Each row is a point on a tangle of strands that fork, close into loops and nearly touch. The rows are in no order.
Points whose rows are less than 52.1 apart are linked; no others are. Some points are linked to none.
J_748: [ -6 -16 -17  -4 -11  20   0  -5   7   4   1   7  -1 -10  14  -6 -21  25
  31   1  -6]
J_57: [ 30  18  11  -2  12  -3  20  -7  19 -11   3 -22  25   0 -14  39   6 -24
  -7   2  -5]
J_829: [ 13  16  21   1   3   0  12  -6  32  -9  -4 -16  28  -1 -22  27 -25 -13
  -3   1  -3]
J_967: [-10 -15 -14  18  -7   4   6  -5   5 -11  12   4 -24   2   7   5  -2  28
 -24 -12   2]
J_259: [ -3   5  -3   1  13   2   4   4  18  19  -4 -22  39  11  13   5  -6 -12
   1   5   6]
J_953: [-12 -16 -10  33   8 -21  -6  17 -12  15   7   5   3  -6  11   2   5  -2
  -3  -5  -2]
J_266: [ 50   3  16 -13  18  13  19   2  30  15 -18 -19  15   3  -1  12  -5 -34
 -24   2  -7]
J_113: [-12 -30 -15  12 -10  -9 -14   8  -2 -18 -20  20 -22 -27   0   4  -4  14
  -3  24  -4]
J_589: [ -1  -4 -19   9  15 -29  -3 -10  -6  -4  12   3   2  -1  -7   3  26  -7
 -19  10  -1]
J_427: [-21 -22 -17   9   4  -8   6 -12  20  -1   0   8 -19 -20 -13   2   8  17
  -4  25  20]
J_757: [-10  -2 -30   2  -8   9  13 -16 -11  -1   1 -16   7  23  -7 -14  -7  12
   2 -13  -6]
J_276: [ 18  20  16 -21   6   4  19   3   3  -5  11 -21  13  18 -17 -10   9 -11
   8 -11   3]
J_432: [-11  13   6  -5  -7  -2  12  -5   7  -1  -5  -6   8   6  -5  -5  20  10
 -14  -5   4]
J_83: [  4   0  -7   4 -10  18  13   3   7   2  16   3  18   3  12  -2 -15   9
  16 -12 -16]
J_836: [ 28   9   6 -12  -4  18  13  13   1  -8   2  -6  21  17 -11   8 -23 -42
  -2 -10 -23]
J_233: [ -9 -14   3 -11   5  -2  24   9   5   3  -1  10  18 -27  17  -6   7   8
   6   9 -13]
J_413: [  0   9  16   0  -4  16 -15  -8  -3   9  -5   0   8   0  -6  -9   6 -27
 -15  19   7]
J_309: [ -3 -18 -16   5 -13  24 -11  -6 -19  -1   5 -14 -30  -7  26   5  10  18
  26  -3  17]
J_693: [ -7   0  -9  11   7   4 -18 -17 -10   8  -4  10  -9 -19  21 -11   3 -11
  11   9 -11]
J_699: [  9  11  20  12  10   4  14  -1   3 -11 -24 -28  14  12 -22   8 -13 -46
  -8  -7 -13]
J_710: [ 28  17  11   3  22  -6 -11   7   9 -13   2 -20  15  21  -6  -1 -17 -27
 -20 -12 -19]
J_924: [  9  -8  20   7  -1  11  12  -2  -5  -1  19  -2  -9 -11  -8  -6 -24 -23
  -4  -9  -7]
J_735: [ -7   9   9  12  -1   6  24   0   9 -14 -16 -23  23  10  -9   5  -2 -17
 -15  -7 -17]
J_291: [  1  11   9 -30   6   7  22  -6   0  -2   2   0  -4  20  -1   1 -20 -20
 -24   0  -7]
J_417: [ -3  -4  -8  11  -2 -15   5   1   8 -19  28  13   2 -11 -21  23   2   9
  -1   9   5]
J_557: [  6 -34  -7   7  -6   1 -20   3   2  -6 -18  18 -44 -11   1   3  -1  20
  11  19  14]
J_749: [  8 -10  15  13  -5  -3  -3  23 -10   8  20  20 -16  -5  12  -1 -14   8
  -3 -13  -4]
J_812: [  5  13  27  -6  -4   6   4   8  -8 -15  10  -1  16 -14  -5   3  26 -13
  12  11   1]
J_652: [ -7  14   4 -11  -4   3   3  -4 -18  30  -4  -8  -3   5  15 -13 -13   1
   9 -24   9]
J_232: [  3  -8 -15  -9   1   7  17  -6  13 -11  11   3  23   9  -6   3 -13   6
 -33   5 -14]
J_573: [ 29   2  -6   6  17  -5   0  17  14   2  -2 -22  36  23 -12  10   0 -23
  17  -1 -11]
J_287: [-12  13  -7  -7  -4  13 -13   9  -9  -1  18  -9   2  23  22   1  16  21
 -15  -6  14]
J_278: [  8   3  -7   1  -4  20 -20 -13  -6   3   3   9  -6  -5   4 -10  10 -13
  31   8  -6]
J_201: [-21  15   5  15   3 -16  -7  -9   0   7  -6   6  -6  -9  11   3 -21   7
   1 -20  -4]
J_290: [ -6   2   7  -9  -9   8 -18   6  -9 -19 -18   4 -22 -13  -1  -8  -4  13
  38   4  -4]
J_153: [-18  15  -9   3  -3 -11  -5  -3 -22 -14   2   5 -15  16  -6  11  -4  -5
 -19 -12   4]
J_358: [ -4  -7 -23  28  -6   8 -16   8  11   1   9   8  16   2  18  -2  26   9
  -3   4  -4]
J_453: [-20 -11  -5  13 -18  15  -5  15  16 -10 -13  10   2 -14  16   2  14  25
  24   7   6]
J_38: [ 12  25  11   2   2  -3  15  -9  14  -5  -1 -19  14   6 -17  -9  28  -7
   2 -18  -8]
J_343: [ -8  -4   7  19 -27   5  -5   5 -23   5   0   1  -1 -25   2  21  -3  11
  13 -13   3]
J_104: [ -4  -5  -9   8 -13   1 -24   9  -8  -5  -4   1  -1   4  -6   0  -2  27
  -6   1   7]
J_797: [ 24  15  17 -10   6  10  17   0   6  -5  -3 -20   3  17 -19   3 -12 -42
   5 -13   0]
J_824: [  6  -3   0 -11  17 -17   6  21   6 -12   5  15   2  24  -6  -5   7  -2
 -15   1 -12]
J_197: [ 15  13  -8   4 -11   0 -20 -23  -6 -19  17  -2  -5 -10 -18  -8  12  19
   0  -4  -8]
J_88: [ 13   5   3  -7 -11   5  -8   6  16  24  10   6  21  10 -12  -4 -25  13
 -10  -6   5]
J_859: [ 18   9  -7 -15   2 -10  17  -2   5  14   1  15  22   4   8  -1  14  -6
 -12 -10 -18]
J_877: [-31   3  -5   7   5  -9  14 -15   1  -2  -5   9 -18 -11   4  16   4  -4
  16   4  10]
J_489: [ -5   5  33  14  17 -10 -11   9   7  -8  -1  -4   3 -14   0  -7 -19 -10
  -6   9 -10]
J_350: [ 17 -19 -22  -4  -7   5 -10  -1  -9  -2  23  18  10  -7  -3   3  -5   3
  -9  13  -9]
J_747: [ 37  15   8 -14  17  15   5 -22  22  15  -6 -14  12   4   5  -3  14 -33
 -13   5  -8]
J_189: [-19 -30 -20   9 -13   4  -8  -4  19   3 -16  13 -34 -10   8   9   2  23
   7  16  26]
J_881: [  4 -21   3  24  12   9   3  -2  12  -2  22 -16   4  -2  -8 -18  -6   8
  -1   5  -8]
J_418: [  0  17   2 -24  10  -3  -3 -12  -7  -9   0  -6   4  -6   7 -19   0  14
  17   0 -11]
J_949: [  1 -10  -1   2 -17   1 -17  -7 -31  -7 -13  -9 -26   2 -26 -21 -20   7
  10 -11   0]
J_28: [  8  12  15  -9  25 -18   3 -10   8   2   0 -12   6  -4 -21 -13 -20 -17
  21   1  -7]
J_13: [  6  18  -1  -7   0  -3  24 -17  30  10  -8   8   0   8  -8  -4 -14   0
   2 -19 -10]
J_896: [ -4   9  18 -14  -2  -7 -20  10 -25   4 -11  -5 -16   7 -20 -22 -16   4
   5  -8  11]
J_755: [-14 -40 -20 -10  -8   2   4  16 -26 -12 -11  -2  -6 -17  -3  -7  13  15
  -7  28  15]
J_215: [ 29  14  20  -3  -5   0  -1  -3  -4  17  -2  -3  10 -16 -17 -13  -1 -32
   2  -9 -11]
J_206: [  3  19   7  13 -16  13   5  13  10  -8  20   9   4   9   8  16  -9  -1
   9 -23  -8]
J_950: [-11 -37 -20   7  -4  16   0  11 -11   2  -4   7   2  -1  11 -19   6   3
  -9  22   1]
J_47: [ 18  38  22  -2  -6  12  -1  -3  10   4  -2  -8  13   1  18   2 -21 -31
  -4 -25 -12]
J_108: [ -1 -20 -18  -2  -9   4   5  -6 -22  18  12  -8  10  -4  -6  -4  21   8
 -13   4  19]
J_767: [-15   1 -17   5  -8  -4   8  14 -13  -6   4  17  15  21   7  17  17 -18
  -9  -1  -6]
J_330: [  2  23   8   3   0  -8  18   3  -6   5  20   3  -2   7  11  15 -10 -12
  -2 -26  -3]
J_242: [-10 -11   2  19 -29  -3 -21   7 -16  -7 -28 -11 -30  -8   3  20   6  29
   4  -5  26]
J_671: [-17  22  -1   3  -1  14 -18 -16   0   0   4  12 -21  11  16  11   9 -14
   0   7  13]
J_499: [ 28  10  14   6  10  -5  -6 -10  20  18  -1   0  11 -10 -20  -5  -9 -35
  22   9  -5]
J_296: [ 11   2  11  -7   6  -7  -3  -8   4  -7  21  11  -8 -11 -20   6   1   5
 -25  12   8]
J_858: [-11 -19   1  -1  -5  10 -20  12 -12 -14 -24  -9 -27  -6  22   0 -21  26
  24   6   6]
J_352: [-20  -2  24  20  -1   4 -12   3   9  -8   6   3  -5 -14  -8   3 -26   0
   6  15   4]
J_966: [ 16  -6  10   0   1 -15   7  17  10   4 -10  13  22   7 -25  19 -14 -29
 -19  12  -8]
J_439: [ 13   7  12   1  20  -4  -2  -1  17 -16  -7   5  -6  17 -10  -3 -18 -30
 -13   6 -20]
J_170: [-14   9  18  17  12 -11 -13  11  18  -5 -14   6  16   0   4  -7   7  -3
 -10  10  -4]
J_30: [-27  -3   5  14 -11   0  15 -13   6  -2 -21   1 -22 -19   1  -5   6  21
  17 -12   4]
J_442: [ -3 -24 -27  -1  -6  -5 -15  18 -24 -20  -9  13 -18  -3  14  12  24  14
  23   9   6]
J_488: [ 23  23   7  -8  -9  22  -3 -19   8  -9  22   0   2 -10 -16  -6   7  -1
   8  -4  -7]
J_136: [ -1  18  -7 -13  -5   6  -8   0 -15  -9  16  -4  -8  37  -2  -4   7  -6
 -17 -11   4]
J_116: [  0   6  22  14  -3  -6 -19  -2  -8  -3  -3  -3   0  -7 -27 -18 -16  -6
 -22   0 -11]
J_6: [-11 -24 -15  10  -6  -3  -2  -6 -17 -18 -17   6 -20 -13   0 -11  -5  14
  -2   0 -18]
J_273: [  8  13  12  -5  10   0   3  11  12  18 -19  15  -2  17  16  -8   0 -36
   5 -11 -21]
J_992: [  2   4  -6 -31   8 -19  20  10 -11   4   4  15  11  13   0  -4   2   9
 -15  -7  -9]
J_94: [-10 -37 -10   7  -3  -6  -5   8 -20 -16  -6 -12 -24 -32   1   7  20  19
   7  21  23]
J_847: [ -2  -8  19  -7   7  15  20   0  -2  -3   8  -3 -17  14  -1 -20 -20 -18
 -20  -4  -7]
J_34: [ -9   6   2 -20  -5   1  24 -10 -11   2   0  -1   5  13 -17   9   3 -16
 -12   0  12]
J_128: [-22 -13  15  18  -1  -9   4  19   4   6   2   5  -5 -21   1   8  22   9
  -2  13  24]
J_885: [ -9   5 -10  -7   9 -20  -4 -13  -9  -2  -1   8   7 -29   6   1  26  -4
  -9  18   4]
J_592: [ -8  22  -7 -20  17 -13 -15 -11   5   6  -9  14  -7  11  13 -12   2   1
   0   1  -6]
J_726: [  8   9  -5  -5 -10 -17 -26  15  -6  13   0   9   2   0   1  -2   9  33
  17 -14   9]
J_871: [  0  11   2 -14  10 -11  11  -7   6   9 -22   6  23   5 -10  17  -9 -36
 -16  19  -2]
J_879: [-15   0 -25   1   2 -15  -4  -6   8   1  -2 -10  -2 -16  26  -3  15  45
  -5  -3  12]
J_843: [ -3  18  24  11  -4  -3  -9  12   0  10 -11   0  -2   6 -13  -6   2 -14
  19 -16   3]
J_285: [ 28  14  19 -26  25  -2  18  19  24 -11 -17 -18  19  15   3  20 -30 -24
   0  -6 -11]
J_931: [  6 -22 -15  10  -5  -2 -29   5 -16   1  -4  -8 -17  -8  19 -11   9  33
  -9   1   3]
J_772: [ 42   5  13  -7  23   2  17  28   6  -7 -22 -25  14  19  -6  25  -5 -41
  -5 -13 -14]
J_785: [  5   9  19  -8  21   3  31  -2  17   0   2   2  -9  11   7  21  11 -40
  -3   6   1]
J_520: [ -3  -8 -26  -6 -19 -16   4 -13 -16   8 -18  10  -9  -9 -14  -3  16  24
  12 -10   0]
J_646: [  9   2  -1   3  30  -4  -4   1  33  -7   6  -3  25   4   8   3   9 -15
  -4  28  -8]
J_736: [-12 -19 -25   0   1  -9   9  -3  -1   1   7 -11  13 -13   2  -7  17  30
 -19   7  11]
J_684: [ -9  -5 -29   0  11  -1   1  -4   6  10   2  -2  29  -1  16  -2  -3  -1
   3  12  -5]
J_284: [-12 -19 -16 -12 -14  -6  10   2 -15 -19  -3 -15  -1  -9 -19   6   0  41
  10   4  15]
J_248: [-14   4   0 -15   7 -20   5 -12  -5  -2  -9   7  19 -13  -3   8   1 -14
 -27  21  -2]
J_514: [  7   6  -6  -7   5 -10  -6 -17 -14  18  13  -9   7 -10  11  -9 -13  18
 -19  -7  -1]
J_322: [ -2  -5   7   6 -19  -4  -4  -6   3   1 -18  21 -15 -17 -13 -12  31  15
 -16   1  -5]
J_886: [-14  -8   5  -5   9 -19  -3  11 -16   7  -6  -6   4  16 -26 -12 -15  -2
   0  -2   7]
J_825: [  5  -6   0 -12 -22  24   4   2  -8 -22   7   9 -18  -5 -13  -2  -2   8
  31   3  -2]
J_462: [  8   4  -6 -12  11  -3  10  16  15   5 -10  -4  26  40  -7   5 -16 -23
  12  -3  -8]
J_304: [ 19   3  10  10  -2  -6  15   6   1  13  -1   1  -5  28 -22  -9   0 -27
 -19 -21  -8]
J_282: [ 41  35  27 -21   6   1  22  13  14  -8  -2  -6  10   7   1  25   3 -31
  -5 -26  -5]
J_407: [ -6   2 -19  -7 -22  14 -11  -7 -11   0  -8 -10 -10   3   6  12   5  33
  32  -8  20]
J_941: [-13 -10 -16   2 -19  -7  13  -2  -4  -7  13   0  -1   2 -28  19   6  22
   4  -4  17]
J_977: [  6 -13  -6  26   4   2   8  11  11  -8  25   7  14   8   9  -3  27   1
 -12  -2 -13]
J_746: [ -2  -3  -9  13  -7  19  11 -19   4  -7  11  13 -34   4  17  -3   6   4
  -3 -14  -8]
J_969: [ -5   4   7  14  -8  22  -9 -10  12  25  10  -4 -14  -3  21  -1  -8  10
   1  -6  18]
J_813: [-30  -9 -27   1  11 -24 -15   1 -15 -10 -19   2  -4  10  -3  -7   5   5
 -13  12   5]
J_682: [ 15  15   8   9 -12  13  -3  -4   6   1   9  -5  22   7  -2  17   9 -22
 -17   3   1]
J_561: [ -5   4   9  -1  -1  -7  -7  11  16  28   1  14  11  -1   8   7 -12  14
 -11   5  17]
J_928: [ -9   0  -7   9  -6   1 -15 -15  -6  23  -1   7 -20 -15  23   7 -22  19
   7 -11   7]
J_617: [-19  -6 -19  12   2  -2   1 -17  11 -18   0  -8  11   0 -20   1   9  -2
  12  20   4]
J_599: [ 20  33  11 -19   2   2  -2 -11  17  11  -3 -12  34  -9  -4   1  -4   0
   9  -5  -5]
J_42: [ -1  14  16  -8  24  -4  -3 -11  20  13 -10 -12   4   0  -4 -19  22 -13
   9  18   4]
J_346: [ -3  15  13   7 -13  -8  -8   9  -7   9  -1   8   5 -14  -5   7   4  16
  24 -10   6]
J_74: [ -9 -17 -30   5 -17  -9 -25  -6 -21  -8  -4   4 -18  -8   1  25   5  16
 -19  16  26]
J_833: [-15  25   3  20 -15  12   0  -6   7 -19   4   6   4   3  -2  16   7  -5
  18 -12  -8]
J_376: [-17 -18 -22   8   3   2 -21 -14  -3   2  -4 -11   4   0 -20 -11  -6   8
  12  25  15]
J_139: [-11   8  28  16   3   5  -5  14  -5  -7   6 -14  -2  -2 -15  -5  20  -7
  12  -2  11]
J_289: [ 13   4   6  -3  26 -13  20 -10  -7   4   5  -6  -1   7   7  12   3 -49
 -15  -6 -10]
J_394: [  7  13  15  -4  10 -14  -5   9  -7  25 -18   4  11   5   7  -7 -18 -18
 -12 -11 -14]
J_811: [ -8 -19 -20 -10   4   2 -15  13 -22  -9  -5   1   7  -6   8  -6  12  13
  32  21  -1]
J_392: [ -5 -10   7   7 -15  10   9  -9  20   3  -6   7 -10  -2 -31  -8 -12  14
   6  -2   2]
J_61: [ 28   5  -2 -15   7 -12  12   0  15   8  10  13  17  13  -2  15   9 -17
 -38   3  -6]
J_920: [-17   8 -23  -7  -8  -5  -2 -14 -22   4  -4  -8  -5   6  -1  10   7   1
  33 -10  12]
J_716: [  6  15  13  29   7   4   3  -9  34   6  12  -8   1  10   3   0  -6  -6
  -8 -10  -4]
J_810: [  8   1   0  15  -2 -20  10 -10  -1   9   9   5  11 -10 -25   6 -15  -5
   8 -13 -11]
J_991: [ 17  22  12  -2 -12  22   0  10  -8 -13  -1  -1  13  13   9  -4 -13 -32
  -4 -22 -27]
J_122: [-11 -12  -1 -12  -4   7 -10  17 -15 -20  -5  24 -16  15  -2  -4  -2 -10
   3  15  -7]
J_609: [  4  -9   8   6  -5  -1 -12  18   0   0 -12  16 -14   5  -4 -30  13  21
  12 -10 -13]
J_421: [ 11  -7 -16  -1  -8 -27 -10   3 -18   6  -1  21 -18 -18   8   5   8  25
  20 -13   0]
J_763: [  2  -1   7  24 -10  14  -4  -1  27   6   3  12  12   0   5  12  -1 -14
 -23   8  -6]
J_565: [ -1  15  -1   8   8  -4  -4  -1   1 -10  -2 -17  26  16  -4  -6 -15  -4
 -14 -17 -24]
J_466: [ 15   5  15 -18  15  -9   4 -14   6   0  16  -9   5  -6 -22   0 -24 -10
 -12  13   4]
J_751: [  8  12  16   5  18 -14  -2  13  21  15 -17   0  22   8  20   2  -3 -14
 -27  -2 -11]
J_958: [  2  -4  17  -1  19  -4 -12   5   3  12  10 -10   6 -17  10 -20  20   0
  -1  19  11]
J_263: [ 16   5  -7  -7 -15   7 -15 -18 -17  12   8  -2 -18 -15  17  -8 -16  21
  -1 -20  -3]
J_668: [-20  -9   7   8   7  -2  -7  17 -12   5  -7 -15 -11  -2  11  -2 -12  22
  21  -4  19]
J_532: [ 11 -32 -19  -2 -10   7 -13  -9 -17 -20 -16 -29 -44   0   2   6  -6  29
  17   9  22]
J_262: [-15  12   3  -3   7 -11  -5   3   8 -11   8  -5  -2 -23  31   3  -1  39
  -2  -4  -1]
J_558: [-26   3   3  -8  -5  -4  25  -4  -8  10 -10  -4 -12  17   0  -9 -16   9
   5 -23   2]
J_366: [  3 -24 -30 -10  -9   0 -26  -4 -29 -12  -4  -6 -29   4  -2   9  -5  18
   2  14  21]
J_247: [-18  -8   0  24 -15   9 -20   6 -11  -9  -5   8   3  -8   0   9 -13   2
  -2   7  -1]
J_778: [-23 -11  17  -6   3  -4  -7  14 -14  -6  -2   0 -12 -19   8   5   2  17
 -16  20  27]
J_99: [ -2 -20  -7   0  12  -3  -5   3   2   2  19  14 -24  -9  20   0   5  12
  15   9   8]
J_246: [ -9   0   3  -6   5   4  -4 -19 -16   0  10 -12 -25   0 -11  -4  -1   5
   0   2  19]
J_146: [  5 -30 -35  12  -6  -6 -22   1  -6 -10 -19 -10 -32  -6  37   3  14  29
  -4  10  14]
J_157: [-11   7   1   1   2   0  12   7  21  22 -19  16  10  22  12   2   7 -19
   8   0   0]
J_533: [-14 -15  -1 -13  -1  18   7  -7  -7  11  -1 -15 -10 -20  32  -7  -4  28
   0   8  20]
J_127: [-10 -15  -4   7 -26  -2  -5   5 -18   1 -15  -8  -7 -28   4  14  12  21
   9   7  23]
J_570: [ 21 -16  -4   7  13   2  -3   2   6   7  30  16  -3  -4  -3   5  -8 -10
 -21  15   2]
J_670: [-12 -24 -25   2  -1  -6  -2   1   2 -19  -9  -9 -19 -26  38   9   3  43
   5   4   9]
J_203: [-16  -4   3  20   5 -17   2  21 -10  13  -2  11   8  18   6  12   9 -23
 -18  -5   6]
J_899: [ -1   7  17  -9  11  11  14  13   8   8  17  13 -14  19   2  13 -11 -33
   4   3  12]
J_678: [ 18   0   9   2  28   2   2  13  21 -10   4 -12  18  21 -15  12  11 -38
   4  18  -2]
J_10: [ -9   4 -15 -10 -22   3   4 -17  -3  -1 -18  24 -24   1  -3  -1  16  18
  -2  -8  -4]
J_857: [  0  -8   4   8 -31   7 -11   5 -10  -6 -18 -12 -30  -3  -3   5  -6  41
  24 -20  14]
J_915: [  1   3  -4  -5  -8  10  17 -19  23  16   0  17  -5  -6 -12  -3   7   1
  15  -4   4]
J_434: [  0 -23 -14  -7  -6   0 -16   5 -25  -9   8  16 -24  11 -16   6  -7  -2
   5  12   8]
J_22: [  2  -2   6  -3  10  -6   6   7  -4 -11  16 -15  31   0   3   5 -13   3
 -22   2  -8]
J_872: [ 31   7  16  -5  13  -3  30   1  16  20 -26 -14   5   3  -3   5 -13 -35
 -22 -18 -16]
J_363: [  5  21  -1 -11  22  -2  -8 -21  14   2   2  -9   3  13  18 -15   6  -2
 -24   0  -7]
J_888: [  4  17  -5  -2  26 -11   7 -15  20 -13  -6  -9  17  -4  13  -9  12 -11
  -5  10 -26]
J_534: [ 11 -28 -18   6 -26  12  -8  -8 -30 -12 -21 -13 -34 -12  15   4   9  15
  22  -4   3]
J_368: [  1   2  -7   7  20  -6   7 -22  -4   0  14  -2  -3   5  -1   5  22 -33
  -2   7  -4]
J_486: [-27  -3 -33   3  -3  -6 -12  -8   5  10 -17   7  -1   9   9   4  13  13
  -6  14  25]
J_4: [-11 -13  10   5   0   9   9  10  -9  -7  17  15 -18 -11  21  10  -8  -1
   6   6  -6]
J_154: [-18  -6  -8  17  11  -8  26   0  15 -19  11   6  11  -6   9  19  10 -13
   3  11 -10]
J_123: [-18   0   7  -5 -10  18  -1   5 -25   2  -4  -5  -8  -3  17  -4  22   4
   7   3  10]
J_359: [ -2   0 -24  -5  -3  -4   0 -27  -3 -18  15  -5  -4  -9  -6  -4  13  26
 -18   6   2]
J_893: [ -7  -1   2   5   9  -8   5   2  10 -29  10   7   6   2 -17  15   2 -11
  12  17  -6]
J_147: [  6  -2  15 -12  16  14  -2   8  15   4  22  -4   7   4  15  -7   9   4
 -15  23  14]
J_548: [-12  22  -1   4  15 -29  -8  -5  -7   5  11  -4   1   1  16  16  -6  -1
   6 -12   2]
J_545: [-28  10 -23  -8   8 -10  -6  -9 -25  -4  -7  -1  -3  22   5   2   8 -12
   6   2   8]
J_7: [-10 -11  13   1  12  15 -17  16 -13   4  12  -8   4  -3  16 -14 -21   1
  18  11   5]
J_351: [ -2   5   6  -5  17 -11   6  13  14  21   7 -14  18  23 -11  13  -9 -10
 -13   9  23]
J_560: [  2 -12   2  20  -7  -7   8 -12   1  22   0  -2  20 -22 -11   2  -3  -6
 -12   1  -2]
J_524: [ 10  20  -4 -13  -4 -17  -2 -14  21  20  -7   1  12  12 -17  -9 -16  14
  -9 -15   2]
J_403: [  5  -9  14  14   9   2  33  10  18   9  -1   0  13  11   0 -10 -13 -13
   0 -19 -25]
J_353: [ -5 -14   0  -3 -16  11  -3  22   8 -10  -8  16 -21   6  -2 -13  25  29
  16   3   6]
J_397: [ -5  30   8 -15  -6   7 -16 -13  -4  -8   5 -11   3   8 -10   5 -27  -6
   8  -7   7]
J_731: [ 38  22  21 -13  18  -6   8   9  16  -2  18 -10  15   7   2  35  -4 -26
 -14  -4   5]
J_458: [-14  -5  -4   3   9 -11   0   2  18  14  11  10   3  21  -5  10 -15   2
 -18   7  18]
J_569: [ -5  17   1  -9  -9  17   4 -14  -2   9   9  12 -19  16   3   2  -5 -28
  10  -8   9]
J_150: [ 19   2   2 -13 -25   6  -9   6 -17  -7  -1  24   3 -12  -5 -10   7  10
  -1  -8 -17]
J_922: [ -5 -17 -16  -3  -8  10  19  -2  20  18  -3  18   6   4  -5  -8  21  11
   2   9  10]
J_662: [ -5  -7  16  10   4 -18   7  -1  -3   8  -3  14 -20 -11 -14  -4  28  -1
  -9  -1  10]
J_17: [  0 -12   4  -8   3  -4  -1  11 -17  -9   6  17   5 -32  20  -4  -3   4
   3   9 -20]
J_404: [ 16  13  14  -4  18  -4  18   4  -3  16 -10 -19  15  15  18  19  -8 -41
 -22 -17  -6]
J_220: [ 18  -1  23 -11   0  12   7  10   5   7   4  -9   7  -6  -9 -33  -7   8
  10 -12 -11]
J_591: [ -4  24  15 -19  -2  -3   5   2 -23  22 -13 -11  17  10   7  -8  -1 -20
   3 -14   2]
J_307: [ 18  -8  19  -2   8   2  30  16  24   2  -6  15   5   5  -6 -10  12 -16
  -3  -1 -22]
J_321: [ 10  -5   5  13  -2  -4  20  -6   2  15  -9 -22  33  -2 -16   0   2 -19
 -24  -5  -7]
J_611: [ 10   6  -2 -17 -15   7  -7  -1 -24  -5  27   4 -13  -2 -12   9  -1   7
  30 -13  10]
J_852: [  3  12  -2 -22  19  -6   8  -6  -6   1   8 -14  -1  21  -2 -21  17  -2
  17  -8   3]
J_493: [ 15  -1  -7   0 -17   9  -4  -8 -17 -10  13  14   5   4 -13  -2  -2 -13
 -20  -5 -22]
J_423: [-14 -24  -2  13 -15  -5  14  10 -14   0 -15   6   3  -9  -9 -15   1  20
 -12  -6 -13]
J_294: [-16  -8   1  16  16 -11  -2   2   5  -7  17   1 -17  15   8  -7 -13  10
 -22   0  -1]
J_713: [ -8  -8 -20   6 -17  12   5 -16 -26  -6  -4  -3 -16   3  -5  -8 -17   2
   8 -17 -15]
J_976: [ 18  25  16 -18  10   9  15   2  36   2  -5 -15  26   3   4   9 -23  -5
   9  -5 -10]
J_585: [  7 -23 -10  15  10   5  -8   0  -8  -2  29  -9 -22   0   7 -15  -5  13
  12  -8  -5]
J_171: [-10  -2   4 -16 -10   2  -1   6  -4  18 -20   6  18   4 -15 -11  -6   1
  10   8   5]
J_455: [  0   3  14  -6 -10  16  -9   9  12   5 -13  -2   3   5  -8 -34   1  27
   0  -7  -6]
J_204: [ -6 -10  12  -7  -9   1   9   4   6 -12  -3  -5   7 -22 -19  -2  -8  30
  13   6   3]
J_342: [ -2  26  19 -24 -23   6  -1   6 -11 -17  -3   4  -1  -2 -17   0 -19   5
  12 -15   3]
J_700: [ 10   2   7  -9  21 -13  -2   1  -1 -17   5   4 -13  10 -12 -23  -2 -11
  -3  -2 -27]
J_441: [-16  -4  -3  -3  -2  13  10  14  -7  -5   5  12   6  11  15   1  34  -9
   5   7   3]
J_759: [  7   4  -2  15   0 -18  11   3   7  -6   1  10  16   2 -12  29 -22 -25
  -2  -7 -15]
J_613: [-12  12 -17 -21 -14   7  -6   1 -15  -4  10   6   2   6  24  13  -5  28
 -12  -9   8]
J_650: [-15 -23  -7   8  -1   9 -26  21 -17   2   9  -6  -8  -9  23  12  -3  14
 -11  20  26]
J_410: [ 18  22  -6 -11 -14  19 -10 -19  15  10   6  -3  21   5  -3  -8   7   9
   9  -5  -4]
J_194: [ -9  -3 -27  15  -1 -15 -25   0   8  13  -3  23  -3   0  12   3  23  19
   3   1   8]
J_301: [ -3   0  -8 -19   4  -8 -16 -11 -16 -12  -5  -7   1 -18  -9 -14  16  22
  18  14   7]
J_837: [ -6  16  15 -19  -9   0  -9  -6  -6  -5  -8  21 -21 -16  -4  -2 -14  -2
  12   5   0]
J_988: [-38  -6 -14  15  -1  -4  17   4   6 -11   1   1   5  -4  14  13   5  10
   1   2   7]
J_267: [ -1  -7  -4 -11 -14  29   2  -5  -2  24   9   0  -5  -8  27  -7  10  10
   1   4  14]
J_978: [  6   8  16  32   7  -1  -8  -6  16  -4  16 -15   6  -8 -16  -8   5   0
   8  -5  -5]
J_426: [  5  18  10 -15   9   2 -10 -12  11  15  -3  14 -18   5   5 -21  24  -2
   7   7   8]
J_445: [ 18   3   8   0  -4   4   2  -3 -24  -2  31  -5 -13  -1 -20  -1 -16 -14
  10 -15   3]
J_133: [  4  -2   2 -12  -4  21   2  -4 -12   8  -9   4   7   2  -6 -20   3 -19
  10  10  -8]
J_809: [-13 -10  -8  25 -16  15 -22  -1   1 -15 -18  -3 -10 -17  17 -12  19  19
  16   6  -6]
J_887: [ -3 -22  11  -1  14   0  25   3   7   2   2   1  11 -10   4 -11  10 -16
 -16  15 -14]
J_424: [-18 -16 -36   7  -3   8  -8  -7   7  -3  -8  -3  14 -12  17  -9 -10  26
  11  11  -5]
J_40: [ 16  -2   7   7  -4  -8 -18  13   2  12   6  19 -19  -3  -1 -20 -19  18
   6 -18 -13]

A fork is a point with three links, a tip a point with one. Leave the first point through the second and follow the links. Name the first fork or tip that comes.
J_290, J_825 -> J_276
J_735, J_321 -> J_289
J_368, J_589 -> J_735

How many points has the smallest loop of links through each point below? Write - if it is on no loop.
J_847 -> -
J_346 -> 5
J_763 -> -
